Points, in no order, along strands that fork, close into loops and pass close to each other.
In the rows, zero is written as 128.
Points whose rows are less than 136 apart are linked; no others are. Some points are linked to none.
J232: [104  91  84 130 133 145  83 136 150 125 160  98 189 115  76 152  91 158
 137 138 106 121 247 187 132 134 123 108 106 156 149 148]
J709: [151  81 119  95  85  68 108 133 109 187 189 168 115 146 146 108 178 127
 102 137 118 103  96 128 121  97 117 157 158 148 108 107]
J92: [109 136 127 137 111 155 109 110 118 152  62  87 111  82 131 104 117 160
  94  76 158 131 103 140 126 137 156 143 135 108 105 133]
J886: [137 100  97  55 127  97 150 140  89 117 101 118 137 170 183 160 118 138
 109 160 128 129  90 101 118 140  96 146 160 136 152 130]
J720: [120  86 123 180 150 136 139 142 154 150 128 158 161 122  69  96 123 110
 153 124 133 129 207 126 173 150 157 145 132 133 152 143]
J62: [136 106 125 178 124 164 182 172 188  84 145 171 168 217  94 110 129 150
 168 140  86 135 177 117 124 107  70 105 115 128 161  89]
J810: [104 135 107  73 142 133 117  98 113 148 184 125 138 104  70 148 125 182
 130  50 125 139 143 155 109 130 145 137 135 136  91 160]
J698: [148 118 114 133 124 110 112  56 134 127 158 162 106  72 111 110 150 112
 149 120  98 143 143 147 108 140  98  77 147 126 179  83]
J254: [ 96  96 171 152 139 167 142 189 150  95 126 157 125 210 112 140 104 151
 177 118 163 128 129 106 168 155 140 173 125 122 166 189]
J94: [ 82 160 135 158 154 171 100 176 168 143  87  70 125 128 133  76  88 148
 143  89 167 139 126  85 151 155 126 122  71 130 107 111]
J162: [128 114 131 135 170 144 153 156 142 105  93 117 128 145 149 138 153  84
 161 185 149 131 116  71 156  83 148 124 146  57 118 118]
J664: [109 113  96 116  95 130 105 100 117 165 193 168 132 100  83 198  95 186
 162 132 124 138 160 147 155 132 144 120 147 133 133 166]
J383: [140 173 101 171 142 168 130 148 151 118 106 139 114 147  85  83 106 106
 165 104 108 151 170 173 134 128 125 119  93 147 129 112]
J679: [110 114  70 132 175 123  62 114 139 144 141 117 122 113 110 127 138 108
 148 105 123 157 197 117 158  99 123 120 120  78  94 145]
J437: [141  92 125 125  88 146 168 143 150 126  90 179 151 115 140 158 116 144
 142 170 187 125  97 110 135 118 153 120 196  78 141 118]
J445: [175 142 151 131  98 118 205 129 125 107 112 142 115 218 163 103 152 157
 149 165  93 136  91 173  98 127  85 119  94 168 192 113]
J703: [112 151  93 102 188 144 102 202 164  98 155  97 153 182  90 169  95 133
 216 126 134 134 137 103 147 122 121 127  98 153 131 168]
J945: [161 179 136 140  69 121 143 149 120 108 100 104 122 150 160 162 102  64
  99 185 122  99 101 127 104 133  89 102  89 145 195 119]
J303: [106 104 161 180 179 141 143 150 154 112 131 103 146 108 135 101 155  97
 129 144 151 125 126  60 165 102 158 122 133  55  78 107]
J109: [156 141 138  93 137 128 146 145  98  94 120 142  85 140 117 122 113 161
 135  84 116 100  63 114  96 147 125 136 165 115 100 132]
J343: [110 184 100 120 108 144  92 119 156 140 125  90 137  91 123 169  95  91
 127 114 168 145  77 128 136  93 157 174 108 129  64 186]
J783: [128 135 180  88 153 121 129 155  92  85 150 102 100 123 148 134  99 130
 116  65 133  92  40 128 112 153 120 149 131 135  98 159]
J704: [122 156 115 157 144 138 118  88 148 142  75  94 121  74 135  83 135 128
 150 141 118 159 119 115 107 142 122  62 126 102 121  82]
J304: [130 140 100  77 153 117 108 100 103 103 154 104 126 139 151 139  80 109
 151 153  74 137 148 103 117 166  86 148  91 160 173 129]
J201: [122  93 144 171 182 122 152 138 170 160 124 151 184  98  79  73 154 120
 118 124 139 132 197  87 150 127 150 118 118 124 125  89]
J893: [128 139 153 106 116 125 154 172  84 135 134 109 136 128 131 164 107 104
 102 133 163  77  99 142 159 106 174 161 150 144 120 145]
J645: [158 158 121 182  70 119 134 155 130  99 110  93 130 100 160 171 182  68
 121 140 148 135  72 138 145  98 134  90 189 110 112 142]
J508: [ 99 141 144 113 129 163 135 124  95 155  74  80 125 121 129  97 110 167
  95  81 140 121 133 161 137 150 166 168 114 163 123 126]
J101: [146 101 184 149 156  86 129 157  94 109 135 129  87 147 162 121 183  93
 132 116 156 102  64 128 142 113 156 109 152 125 136 129]
J667: [188 200 149 161 133 100 119 169 119 153 116 147  90 133 128 114 120 104
 123 155 137 110  82 170 110 111 131 129 101 192 107  85]
J97: [106 126 119  99 121 104 117  62 128 133  96 127 119  86 177  91 190 105
  69 120 102 128 182 126  81 133 135 149 126 113 109  88]
J368: [133 128  83 109 142 153 137 132 121  93 103 184 114 207 129 135 116 147
 135 167  98 131 139 140 143  88  97 176 113 140 183 106]
J395: [157  83 129 137 107 124 154  84 134 153 116 193 169  86  97 134 111 116
  81 161 122 136 156 112 121 119 145 137 145 119 141 113]
J686: [176  88 145 137 126  99 151  68 118 108 121 176 151 135 143 127 171 132
  97 187 105  96 120 125 105 105 124 140 127 149 210 103]
J443: [131 110 151 163 119 154 171 145  86 106 144 135 127 177 117 148  76 150
 175 144  62 146 200 172 152 134  72 142 114 136 179 140]
J718: [ 56  93 141 116 180 168 100 128 166 131 155  77 179  80 124 112 100 153
 138  33 158 148 112 125 156 151 131 132 114 132 118 146]
J542: [130 121 119 106  88  92 121 104  82 159 140  90 124  92 141 131 146 145
  66  93 127 106 103 137 113 133 140 163 156 114  64 163]
J593: [176 136 135 134  93  81 165  96 137 124 131 142 132 160 147  92 206 132
 109 156  95  53  98 154  84 124 155 133 132 169 133 125]
J63: [114 116  73 127 153 119  84 105 170 157 128 111 126 108  93  77 189 114
 133  54 133 161 188 117 111 115  99 121 118  85  95 131]
J934: [130 129 161 130 116 110 165 152  63 170 119 105 124 109 124 119 117 119
  92 157 131  79 127 159 162 132 164 160 140 158 136 123]
J787: [137 119 102  94 154 130 110 120 152 119 160 113 127 102 117 134 112  94
 153  52 148 174  54 125 135 120 116 153 146 122  86 176]
J707: [ 90 142 157 158 109 174 140 124 164 146  90 127 139 126 121  84 112 112
 107 118 167 134 150 131 123 149 167  70 105 134 145  73]
J99: [117 142 160 134 105 125 133 118  96 145  60  85 127 101 170 114 164 123
  66 123 147  99 140 156 102 131 148  83 126 131 149  75]
J863: [122 148 112  71 148 106 123 138 127  93 152 147  83 111 131 117 134 115
 170  93  86 129 163 119  92 180  93 112 166 142 123 108]
J309: [128 190 135 139  94 104  71 132 101 183  99  85  87  61 155 137 141 130
  86 124 137 145  93 160 121 107 110 136 141 168  65  87]
J735: [118  91  90 119 163 120  92 108 144 105 159 149 135 130 111 128 137 111
 149 143  71 128 174  64 135 123  75 132 138 106 158  92]
J571: [132 141 168 108 106 109 155 208  83 131 114 112 112 160 158 181 135  99
 111 166 168  81  99 123 156 101 135 136 150 125 155 134]
J340: [140 129 126 119  91 106 132 143  91 134 137 104 132  97 141 155 138  95
  69 104 148  98  96 142 132  97 150 137 170 111  85 134]
J657: [129 103 189 136 127  97 150 174 100 114 111 133  98 168 174 166 172  98
 126 168 175 113  91 117 149 104 143  93 157 105 163 125]
J219: [122 127 116 139 126 141  91  87 109 172 125  92  75  85 142 113 168 152
 113  47 178 186 101 154 121 105  84 144 102  86  71 193]
J613: [147  86 126 139 106 153 142 111 156 127 138 196 182 126  88 128  75 154
  94 165  87 135 158  68 122 130 109 148 128 134 133 105]
J293: [120 165 142 145 100 138 118 140  84 149 138 112  99 140 125  95  90 159
 111  91 113 125 122 190 145 149 154 153 103 194  99 125]
J989: [ 73 131 154 147 151 172 106 150 147 121 132 101 133  95 151 113 116 101
 128 129 176 151 147  97 171 104 163 108 134  70  67  86]
J814: [127  82 109 137 118 131 150  81 161 112  96 191 167 158 122 122 156 130
 100 185 117 138 121 101 123 105 111 163 138 145 210 101]
J382: [155  92 123 178 125 155 131 105 172 113 168 182 179 101  92 104  84 150
 122 163 104 122 181  81 129 121  92 125  97 109 178  78]
J15: [107 128 132  84 154 143 170 134 141 123 168 105 162 121 107  86  92 139
 140 139  69 128 208  91 108 188  63 141 102 138 159  87]
J483: [176 151 105 153 119 103 115 108 143 151 109 174  81  91 122 148 137 111
 177 156 137 165  76 140 138 110 116 101 162 143 142 105]
J928: [131 123 130 155 123 148 169 176 168  74 149 125 138 203  76  91 143 113
 181 114  56 117 194 137 101 137  57 112 124 141 135 102]
J527: [174 188 108 139 105 116 109 164 123 132 103 156  86 164 130 153 114 105
 119 162 130 106  73 147 135  82 134 179 114 180 104 119]
J152: [120 118 158 192 156 138 154 175 198 111 151 127 136 134 107  86 128 124
 185 106 177 106  84  66 159 149 135  94 105  93 136 130]
J576: [156 189 127 142 141 129 140 151 121 133  53  94 114  92 145 132 108  83
 124 153 164 128 105 136 117 118 145 106 116 108 112 122]
J204: [134 117 141 177 157 129 141 155 166 131 114 130 128 132 111  95 123 101
 194 121 171 137 127 102 144 170 149  68 119  98 160 149]
J840: [110 104 104 106 150 132 149 156 169 111 120 142 142 180 132 114 124 152
 152 167 120 145 115  50 126 135  51 104 125 105 193  77]
J211: [114 155 140  93 177 127  84 121  88 120 159  66 116  65 157 155 137 182
 133  72 133 176  71 173 127 108 141 137 127 133  58 151]
J711: [157 169 124 135 101  85 111 173  85 162 128  90 133  84 176 126 144  66
  88 164 127  86 115 158 134  91 113 107 128 152 130  81]
J429: [105 134 163 120 141 155 187 135  90 164  88  98 135 117 101 105  92 128
 108 141 131 124 158 145 150 159 163 149 120 137 143 124]
J624: [118 169 102 103  77  96  81  97  87 209 182 111  95  97 126 144 115 178
 113 114 131 146 101 159 118 125 119 122 103 169  75 141]
J630: [128 143 165 153 158 170 171 100 159 131 107 126 159 151 110  68 126 158
 130 141 103 130 193 148  96 144 123  60  65 115 171  83]
J21: [132 165 126  90 154 119 112 162 109 118 137 115 110 162 135 172  74 118
 159 121 141 143  84 118 131 150 139 123 116 178 111 154]
J245: [128 123 117 158 109 150 155 117 191 110 127 139 150 163 133 113 113 140
 160 200 126 119  91  61 129 128  88  91 102 119 199  82]
J331: [146 102 182 135 151 124 168 118 109 125 112 182 155 122 102  80 139 145
  90 109  98 144 213 155  93 172 134 121 125 166 144 104]
J644: [131 104 175 170 141 108 154  88 141 110  84 132 157 147 124 126 170 131
 111 180  99  87 123  67  93 148 150  93 139 108 142 144]
J874: [171 147 100  88 123  94 120 119 121 122 163 171  84  90 116 107 137 122
 155 101  94 133 143 171  96 150  82  98 151 160 155  80]
J788: [121 104 146 105 163 113 103 108  93 125 159 170 147 133 104 180 117 163
  94 118 113 117 158 110 132 106 177 153 141 130  88 157]
J939: [121 132 152 112 163 133  93 133  99 102 122  61 100  88 182 114 140 113
 105  68 149 177  80 159 130 131 131 132 141 126  66 136]
J469: [153 128 119 161  86 168 184 119 181 112 110 158 144 179 128 115  95 139
 180 182 127 151  97 132 125 142  99  91 108 149 210 110]
J169: [ 98 109 175  83 162  94 109 112  74 114 168 142 136 135 144 157 133 133
  82 113 109 115 157 110 117 141 166 136 147 157  86 123]
J916: [126 192 125 111 104 146 139 113 142 102 104 133  94 143 117  70 133 119
 102  74 104 118 116 149  68 151 146 152 107 153  85 105]
J696: [ 92 110 123 141 125 147 125 157 165 131 180 141 207 143 120 150  74 162
 185 165 154 122 185  98 166 178 180 139  98 135 121 163]
J131: [107 164 103 105 157 154 127 157 126 111 151 120 144 160 104 174  73 153
 190 145 121 137 128 128 144 139 168 127  98 157 126 163]
J658: [127 148  99 159 101 178 134 157 169  95 132 154 110 191  67 114 100 142
 179  84 100 142  94 118 140 128 110 164 138 154 114 144]
J828: [127 123 147  80 122 103 193 131 125 101  88 156 130 173 140 127 199 142
 108 156 135 101  76 123  93 114 122 129 181 150 164  89]
J482: [ 98 159 113  98 133 136  85 102  98 152 161  89 124  79 145 176 139 205
 121  77 168 160  85 177 109  77 165 125  81 109  71 167]
J406: [144  81 153 139 144 148 172 140  97 117 125 155 141 162 102 143  93 172
 148 169  77 135 190 124 147 153  76 158 121 124 214 141]
J682: [117  91 127 104  96 156 126 126 140 105 171 120 128 124 141 189 142  99
 114 109 171 172  60 124 160  74 137 162 184  92  76 170]
J963: [101 143  85 101 124 164 125 117 177 156 196 142 165 104  64 161 111 159
 188  99 174 141 123 125 145  92 159 171  97 101  93 196]
J650: [138 173  97 124 110 148 145 150 120 109  71 155  96 195 128 143 107 140
 137 182 103 131  85 140 142  98 102 187 122 174 150 115]
J796: [133  86 193 163 126 142 183 138 145 120 109 159 136 202 107 133 129 175
 137 187  80 151 160  97 119 148  84 127  95  99 214 137]
J759: [131  85 101 128 106 142 113  97 138 111 140 133 159 105 169 167  94  81
  96 188 123 148 140  83 138  98 115 121 146  74 126 101]
J535: [159 136 188 113 101  64 173 137 116 113 128 111 141 166 187 137 207 121
  86 186  95  51 127 115  70 142 102 109 112 130 190 134]
J833: [128 131  87  83 189 137 116 148 158 106 156 106 142 122  78 117 124 117
 172  57 116 133 113 107 130 119 110 160 140 120  97 157]
J356: [113 134 108 125  77 139 116 139 126 106 109 119 138 164 169 180  77  79
 105 192 132 101 120  87 140 137 116 130 113 130 166 137]
J866: [116 135 116 103 117 132 108 102 108 152 167 116 144  91 139 175 115 172
 104 102 181 124 111 165 126  84 186 154  99  84  69 199]
J789: [140  73  90 124 145 112 152  96 182 125 111 187 176 161 120 116 173 108
 132 151 132 148 123  84 120 111 124 117 152 128 174  98]
J269: [125  95  87 152 160 119  91 112 143 121 134 157 105 130 113 136 160 102
 167 141 104 149 153  90 157  97 119 116 153  76 131 121]
J312: [142 137 107 120 107 145 161 143 149 107  66 148 125 122 145 160 144 138
 155 175 172 137  55 121 127  76 130 102 193  87 137 106]
J585: [161 157 107 129 118 113 132 138  99 126  91 112 131  89 177 152 137  54
  98 174 153 104 141 156 138  80 143 107 125  95 133 106]
J64: [116 102 178 152 147 135 105 142 113 111 133 136 109  83 164 125 113 109
 119  87 197 113 103 159 163 127 173 139 131  84 113 162]
J81: [126 124  84  97 121 133 107 124 144 132 139 139 125 134 130 173 114 118
 155 113 169 153  73 115 159  92 152 171 149 116  96 183]
J744: [136 122 161 163 113 117 168 123 138 106  82 133 179 139 123 173 197 108
  98 169 137  74 109  98 120  97 157 103 179 115 157 146]
J436: [140 153 172 132 148  66 124 138 102 125 134 112  70 107 171  87 199  90
 146 124 122 115  83 138 113 142 140 110 146 161 108  99]
J106: [131 149 112  94 127 121 154 132 136  96  68 136 109 143 146 143 170 128
 145 163 131 153  44 108 105  98  96 112 192 129 135  87]
J181: [145 163 146 136 142 140 153  81 113  95 123 131  96 104 114  81 130 147
 158 151  59 113 158 145  89 166  89 110  99 135 192  89]
J17: [121  91 124 201 136 142 158 171 181 122 150 137 153 152  49  84 140 135
 171 105 116 112 151  97 166 151 122 141 141 141 143 136]
J895: [111 129 126  79 153 141 136 112 110 132 143  99 151 129 137 113  62 112
 119 141  98 146 181 108 119 180  95 117  79 137 170 107]
J110: [150 159 147 132  86  83 149 109 133  96 148  92 122  94 179 127 243  94
 111 133 104  96  86 148  89 116 138  93 193 132  86 123]
J56: [126  60 142 110 123 111 116  95  99 112 150 178 129 115 147 170 117 140
 108 149 102 154 128  86 135 139  99 119 191 122 149  98]
J637: [122 183 108  95 144 124 100 142 125 126 129  87 142 119 151 182  74  98
 134 129 164 149  83 136 124 121 172 128 106 165  77 156]
J967: [130 181  78  92 146  94  34 104 117 169 129 108  94 100 148 138 138 164
 130  90 108 166 164 170 106 139  89 138  92 188  98 124]
J490: [109 121  52 110 130 131  66 115 131 168 139  99 147  81  92 156 110 177
 153 109 137 145 213 198 137 127 129 107 107 141 142 164]
J570: [ 88 139 127 143 128 156 110 114 135 109 141 130 137 188 104 102  97 115
 101  88  98 126 162 116 122 160 158 151  94 153  93 138]
J631: [116 101 110 178 113 153  94 129 160 116 158 165 148 176  80 126  84 157
 119  91 106 125 182 105 133 152 143 140 112 123 100 170]
J804: [115 163 118  89 132 153 114 126 104 146  97  82 136 119 172 137  40 125
 105 157 137 143 157 138 123 158 120 108  65 139 151 119]
J346: [143 117 160 186 142 154 151 108 128 121 102 177 134 129  70  91 133 159
 103 103 114 109 155 141 118 129 177 147 125 108 117 143]
J355: [126 143 121 129  87 103  96 114  78 209 192 123  74 101 134 151 141 145
 128 119 175 150  90 147 143  87 108 129 113 129  61 176]
J867: [151 158 158 142  78 137 190 106 128 107 105  94 136 161 136 117 113  95
 101 187  82 109 121 124  87 159  96 123  77 132 197 121]
J302: [122 105  85 133 125 175 141 143 171  84 130 199 155 207 105 124 110 150
 139 149 102 144 160 116 131  97  81 147 122 131 183  86]
J372: [104 158  59 111 124 151 124 138 165 127 177 142 171 131  77 185 105 170
 211 148 129 143 124 132 140 110 183 147 102 140 123 160]
J996: [117 174  87 115  54 127 110  82 106 183 149 123 104 127 104 147 101 137
  83 129 120 126 118 153 123 116 136 158  88 153  86 158]
J745: [133 154 165 144 118 149  76 134 142 119 118 137  93  42 171 131 116 111
 137  91 208 130  75 191 153 102 141 159 112  76  86 162]
J927: [139  94 176 139 137 123 111 130 101 160 122 149 117 100 133  77 160 178
  64  47 169 102 128 182 115 116 169 134 121 133 119 104]
J36: [121  96 106 105 111  96  98 121  84 148 185 154 116 127 124 183 108 189
 154 134 108 127 111 137 165 142 131 123 169 168 141 139]
J216: [149 160 173 111  93  74 163 185  84 128 132  89 137 132 181 117 176 105
  75 134 106  48 134 121  76 156 107 101 135 123 137 113]
J421: [162 134 109 109 112  82 130 117  89 135 125 134  96 130 155 100 130 131
 120 143  81  97 115 131 117 166 116 158 125 155 132 124]
J75: [160 201 149 147 127 136 120 144 127 119 101 141  84 137 117  93 129 115
 108  91 146 111  81 180  97 109 158 116  94 162 103 100]
J533: [109 117 164 128 129 164 139 119 144 143 132 164 161  86  89 134 104 119
  97 109 177 110 144 134 151  95 194 196 131 102  94 157]
J734: [137  99 163 100 145 112 132 123 100 144 120 163 134 107 130  85 143 173
  70  56 139 129 179 159  91 166 153 129 144 153 114 103]
J425: [130 101 101  89 122 136 124 110 113 128 143 138 173  98 178 185  70 105
 114 186 150 137 160 120 148 109 158 122 140  87 116 126]
J132: [146 136 142 166 161 153 151 111 144 112 124 138 128 135  95  96 115 147
 165 161  83 112 175 129 113 147 101  71  86  99 197 101]
J198: [ 85 166 177 137 154 174 144 177 143 132 107  82 121 156 112  94  77 123
 128 117 154 123 135  95 139 149 144 128  68  89 115 135]
J915: [148  76 102 146 108  99 145  52 160 129 103 145 153 132 149 141 200 121
 129 174 122 143  86 110 123 108 132  98 182 115 159 131]
J202: [118  73 109  95 135 115  97 117 104 116 168 170 130 137 127 182 102 159
 147 141 105 137 148 114 155 141  92 122 172 154 188 120]
J888: [ 75 110 143 104 137 155  70 115 113 127 127  91 138 119 182 158 130 129
  75  75 180 158 142 147 142  98 181 115 124 121  83 119]
J72: [ 66 157 175 137 127 175 122 152 114 125  75  80 129  89 145 141 125  94
  91 120 176 115 142 126 147 103 166 121 142  95 106 102]
J200: [132 123 122 143 122 130  97 100 108 161 175  99  80  82 136 153 147 130
 140  86 172 200  77 154 154 104  96 149 121 100  62 222]
J809: [116 139  92  81 159 127 104 158 149  99 148 103 122 118  88 103 121 131
 168  61 101 124 160 116  96 171  99 121 160 134  96 139]
J314: [105 103 119  58 142 127 162 156 137 119  99 126 142 203 145 142 106 141
 121 161 126 155 108  64 117 149  78 129 130 109 171 120]
J262: [109  80 124 111 168 127 129 161 154 104 156 144 152 163 103 137 128 142
 156 157  95 125 175  54 141 137  42 120 139 121 193  85]
J619: [128 159 118 167 111 147 131 141 100 134 132 131 103 152 116 103  88 125
 153  98 103 156 172 207 160 144 128 141 102 191 127 129]
J242: [185 170 131 157 144  91 115 106 130 138 106 124  91  75 151 135 158  94
 142 148 134 180  77 160 106 119 120  81 156 145  89  92]
J614: [113  90  96 124 129 141 128 142 147 101 113 121 151 157 165 164 130  87
 122 184 133 150 113  62 153  91 124 128 165  77 107 112]
J3: [119  92  94 170 104 153 104 152 171 123 162 163 162 158 102 141  65 168
 167 147 117 116 187  95 163 167 124 136 123 118 134 155]
J179: [103 148 189  97 152 136 132 152 100  93 109  50 113  93 166 123 110 100
 103  67 153 133  62 130 112 158 115 125 133 121  92 146]
J651: [132 161  76 102 174  77  61 111 100 134 152  99 110 113 135 166 133 138
 166 116  96 158 128 141 131 134 127 133 116 163  93 162]
J873: [112 145 110  95 132 144 119 138 122 145 113 102 152  96 178 147  55  90
 139 179 168 144 162 126 154 138 149 111 102 103 125 122]
J69: [135 155 157 100 140  76 165  93 135  95 126 116 101 103 197  99 216  94
 128 148 111  97 123 139  70 139 157  93 150 131 109 111]
J334: [ 99  87 161 145 159 160 121 148 146  99 158 146 147 136 101 140  82 143
 155  76 148 108 107 115 164 160 152 168 125 121 138 200]
J689: [ 79  83 166 120 172 163  84 109 137 120 136 119 149  86 151 131 111 138
  89  40 176 143 118 148 145 120 154 138 119 101 104 152]
J883: [113 128 140 144 111 147 151 156 118  86 147  88 129 176 101 117  89 127
 177 122  40 137 216 167 114 161  40 124 113 151 148 132]
J338: [ 78 144 114 125 155 168  94 162 167 135 126  61 151 113 107  85  87 181
 149  42 145 143 126  98 138 173 110 118 108 143  99 119]
J913: [147 136  72 101 181 101  71 111 103 137 151 107  99 120 137 150 151 112
 144  94 129 176 137 148 144  87 134 143 119 104  70 177]
J357: [102 133 133 133 125 144 127 134 147  92 144 144 106 190  90 102 120 108
 142  83  91 121 116  88 118 174 132 150 133 152 114 136]
J722: [112  70 136 174 159 121 142 149 181 120 144 136 162 140  92  97 144 121
 145  95 140 120  98  43 160 147 130 146 147 109 124 141]
J917: [164 103 140 121  79  64 139 118 122 173 176 146 134 102 149  91 202  99
  80 125 133  93 100 153  91 102 141 111 161 137 102  94]
J594: [ 94 111 108 151 151 160 110 198 172  89 119 161 123 215  96 134 129 148
 188 133 139 120 158 100 168 119 109 153 131 122 165 151]
J272: [113 117  89 114 134 119  93  66 143 163  91 134 113 104 130  82 183 135
 102  85 109 148 200 134 100 137 122 140 111 114 132 104]
J954: [151 108 134  92  93 109 144  80  99 152 145 177 141  92 112 133 117 135
  51 133 104 116 150 134  97 127 129 147 146 133 116  97]
J375: [132  77 124 153 142 152 119 140 147 113 164 142 185 122  86 123  79 120
 128 140  96 133 252 153 140 135  86 129 105 150 177 121]
J769: [150 191 105 163 121 167 104 141 155 123 124 161  86 137  61 115  93 131
 161  81 124 148 119 167 131 109 128 163 104 143  94 152]
J270: [105 144  67  90 122 125  41 106 127 173 137  97 105 107 107 154 150 169
 137  61 139 170 188 177 112 114  93 100 103 152 111 150]
J509: [162 116 122 125 132 116 164 122 108 128 110 156 113 149 124 113 117 117
 139 142 115 118 118 130 125 158 128 112 131 133 169 119]
J984: [139  99 147  58 132  87 167 158  75 141 150 118 144 195 166 150 117 152
 110 155 112 106 118 123 125 163 127 158 120 173 153 152]
J598: [174 153 134 153  75 115 152 123 132  99 139  79 131  84 146 137 211  80
 102 113 136 149  58 165 110 106 132  79 193 122  83 132]
J212: [127 121  88 115  97 106 111  94  95 200 183 162  86 119 100 175 141 147
 156 124 155 147 138 137 160  99 109 137 128 125 113 189]
J347: [148 111 166 169 138 123 123 137  96 131 136 167  93 110 110 106 127 160
 108  88 154  84 109 160 143 124 175 140 135 105 121 144]
J878: [150 130 156 107 147 113 201 116 129 112 107 152 109 167 113  97 181 142
 162 141  96 106 112 123  96 160 133 127 151 146 170 123]
J610: [125 142 100 148  82 114  87 111 127 123  99 128  96 121 157 170 102  75
 134 188 114 138  80  91 151 125 104 139 141 148 149 120]
J493: [140 117 113 138  99 117 124  86 103 171 117 108  93  78 133 107 161 142
  93  78 158 166 103 155 114 119 128 123 145  81  77 152]
J472: [106 113 104 163 117 147  96 117 124 130 117 115 128 148 107  94 128 133
 124  82  89 146 236 200 141 155 110 133 104 177 153 123]
J317: [134 185 167 117 146 159 160 187 132 125  75  82 116 132 117 131  79  92
 136 141 169 118  98 109 123 127 138 134  94  90 116 157]
J646: [147 135 156  75  99  73 153 194  82 148 154  89 139 166 181 116 139  98
  85 157 110  64 121 123 106 151 111 149 121 166 133 122]
J971: [136 137 105 143 160 149 125 233 182  98 125 104 126 198  73 125 104 125
 209 122 127 128 143 108 150 131  72 136 111 143 143 160]
J354: [135 114 171 157 132 129 170  97 154 113  92 128 135 203 125 119 155 159
 137 193  86 104 121  83  98 157 112  94  99 106 192 150]
J182: [149  87 144 162 144 140 132 124 133  78 132 103  98 126 148 120 190  88
 147 131 126 188  66 117 143 128 144  97 186  89  96 136]
J461: [168 121 102 117 149  74  77 130  91 155 165 129  76 130 154 107 178 122
 114  95 127 127 103 145 129  74 127 152 120  99  65 144]
J42: [144 136 164 184 140 135 149  79 133 103  90 145 135 154 102  91 152 162
 104 135  92  79 134 126  84 149 172 100 113 114 122 144]
J729: [174 177 119 139 152  81  82 122 107 169 108 107  87  69 162 138 127 134
 116 126 126 180  98 155 107 135  94 140 144 152  56 102]
J363: [ 74 127 141  95 147 116  91 106  81 120 155  85 135 121 167 167 130 110
  87 120 131 141 138 133 137 119 178 113 132 139  78 123]
J824: [141  97 117 125 116 153 164 150 143 123 105 185 140 166 118 139  91 139
 143 154 155 123 128 109 141 138 147 136 149 110 159 127]
J507: [135  87 138 114  79  86 121  96  86 197 186 173 120 108 119 154 141 137
  75 144 125 117 132 133 143 103 131 153 152 147 107 125]
J560: [114 158 174 158 122 172 174 141 179 151  92 115 146 137 126  81 104 144
 135 163 166 123 160 128 118 147 156  56  65  89 153  91]
J632: [125 152 145 119 106 113 141  79  89 122 114 119  99  78 151  92 131 118
 100 160  80  97 135 137 101 165 110 142 117 148 168  81]
J380: [147  84 110 139 138 107 109 112 114 113 138 153  92 133 130 140 167 120
 143 102 125 162 100 109 140 116 130 116 183  84 108 145]
J277: [127  99 130 157 131 133 172 126 164 162 107 142 192  86 106 101 113 100
 105 172 154 119 154  82 149 121 169 131 137  97 115 103]
J701: [ 87 131 127 110 118 169 107 101 162 159 166 151 170  95 100 148 105 155
 123 103 192 131 162 135 137 105 185 175  98  85  76 181]
J562: [154 108 120 154 101  88 148  98 135 118  89 115 166 142 172 162 216 128
 111 180 139  85  81 134 129  92 138  86 185 134 167 146]
J543: [101 135 181 127 150 135 158 132 106 125  64  69 138 112 147 107 154 104
  79 120 145 116 145 111 100 143 148  97 132  87 123 111]
J95: [155 120 149 105  91  72 175 113 149 111 136 140 153 163 197 102 217 149
 107 193 104  47 105 137  72 128 117 137 140 181 184 115]
J229: [132 124  95 152 131 141 134 128 139 157 119 162 117 101  86 117 114 101
 189 160 127 133 168 145 189 131 149 153 141 132 168 129]
J279: [120 150  94 137  61 109  86  87 110 159 130 114 103  90 147 161 101  85
  88 157 119 129 115 130 142 120 120 130 123 134 117 126]
J226: [143 147 148 141 114 110 120  69 107 144  94 111 114  87 172  86 165 149
  88 149 119  89 131 178  94 132 139  76 104 145 164  73]
J353: [139 147 116 145 111 122 122 119 108 171 117 158  82  72 105 129 107 119
 160 140 148 138 119 162 173 127 157 138 150 133 131 127]

A fork is a point with three links, a tip a point with one. Leave the first point through the second and follow the links. Name the first fork or tip that comes.
J696; J3: J619
J711; J585: J689
J645; J598: J893
J75; J667: J644
J99; J543: J895
J928; J62: J916
J593; J95: J840

A piece is all that can be reached along the links. How many separate loops has the piece of each point below (a circle has one, a figure eight two, a Y none), and how many tips (points with one link)?
J576: loops 0, tips 6
J201: loops 0, tips 4
J372: loops 0, tips 5
J913: loops 0, tips 6

How many points has the smallest loop of links through each point below? Write - if it is on no loop.
J934: 8
J878: 7
J679: -
J254: -
J709: -
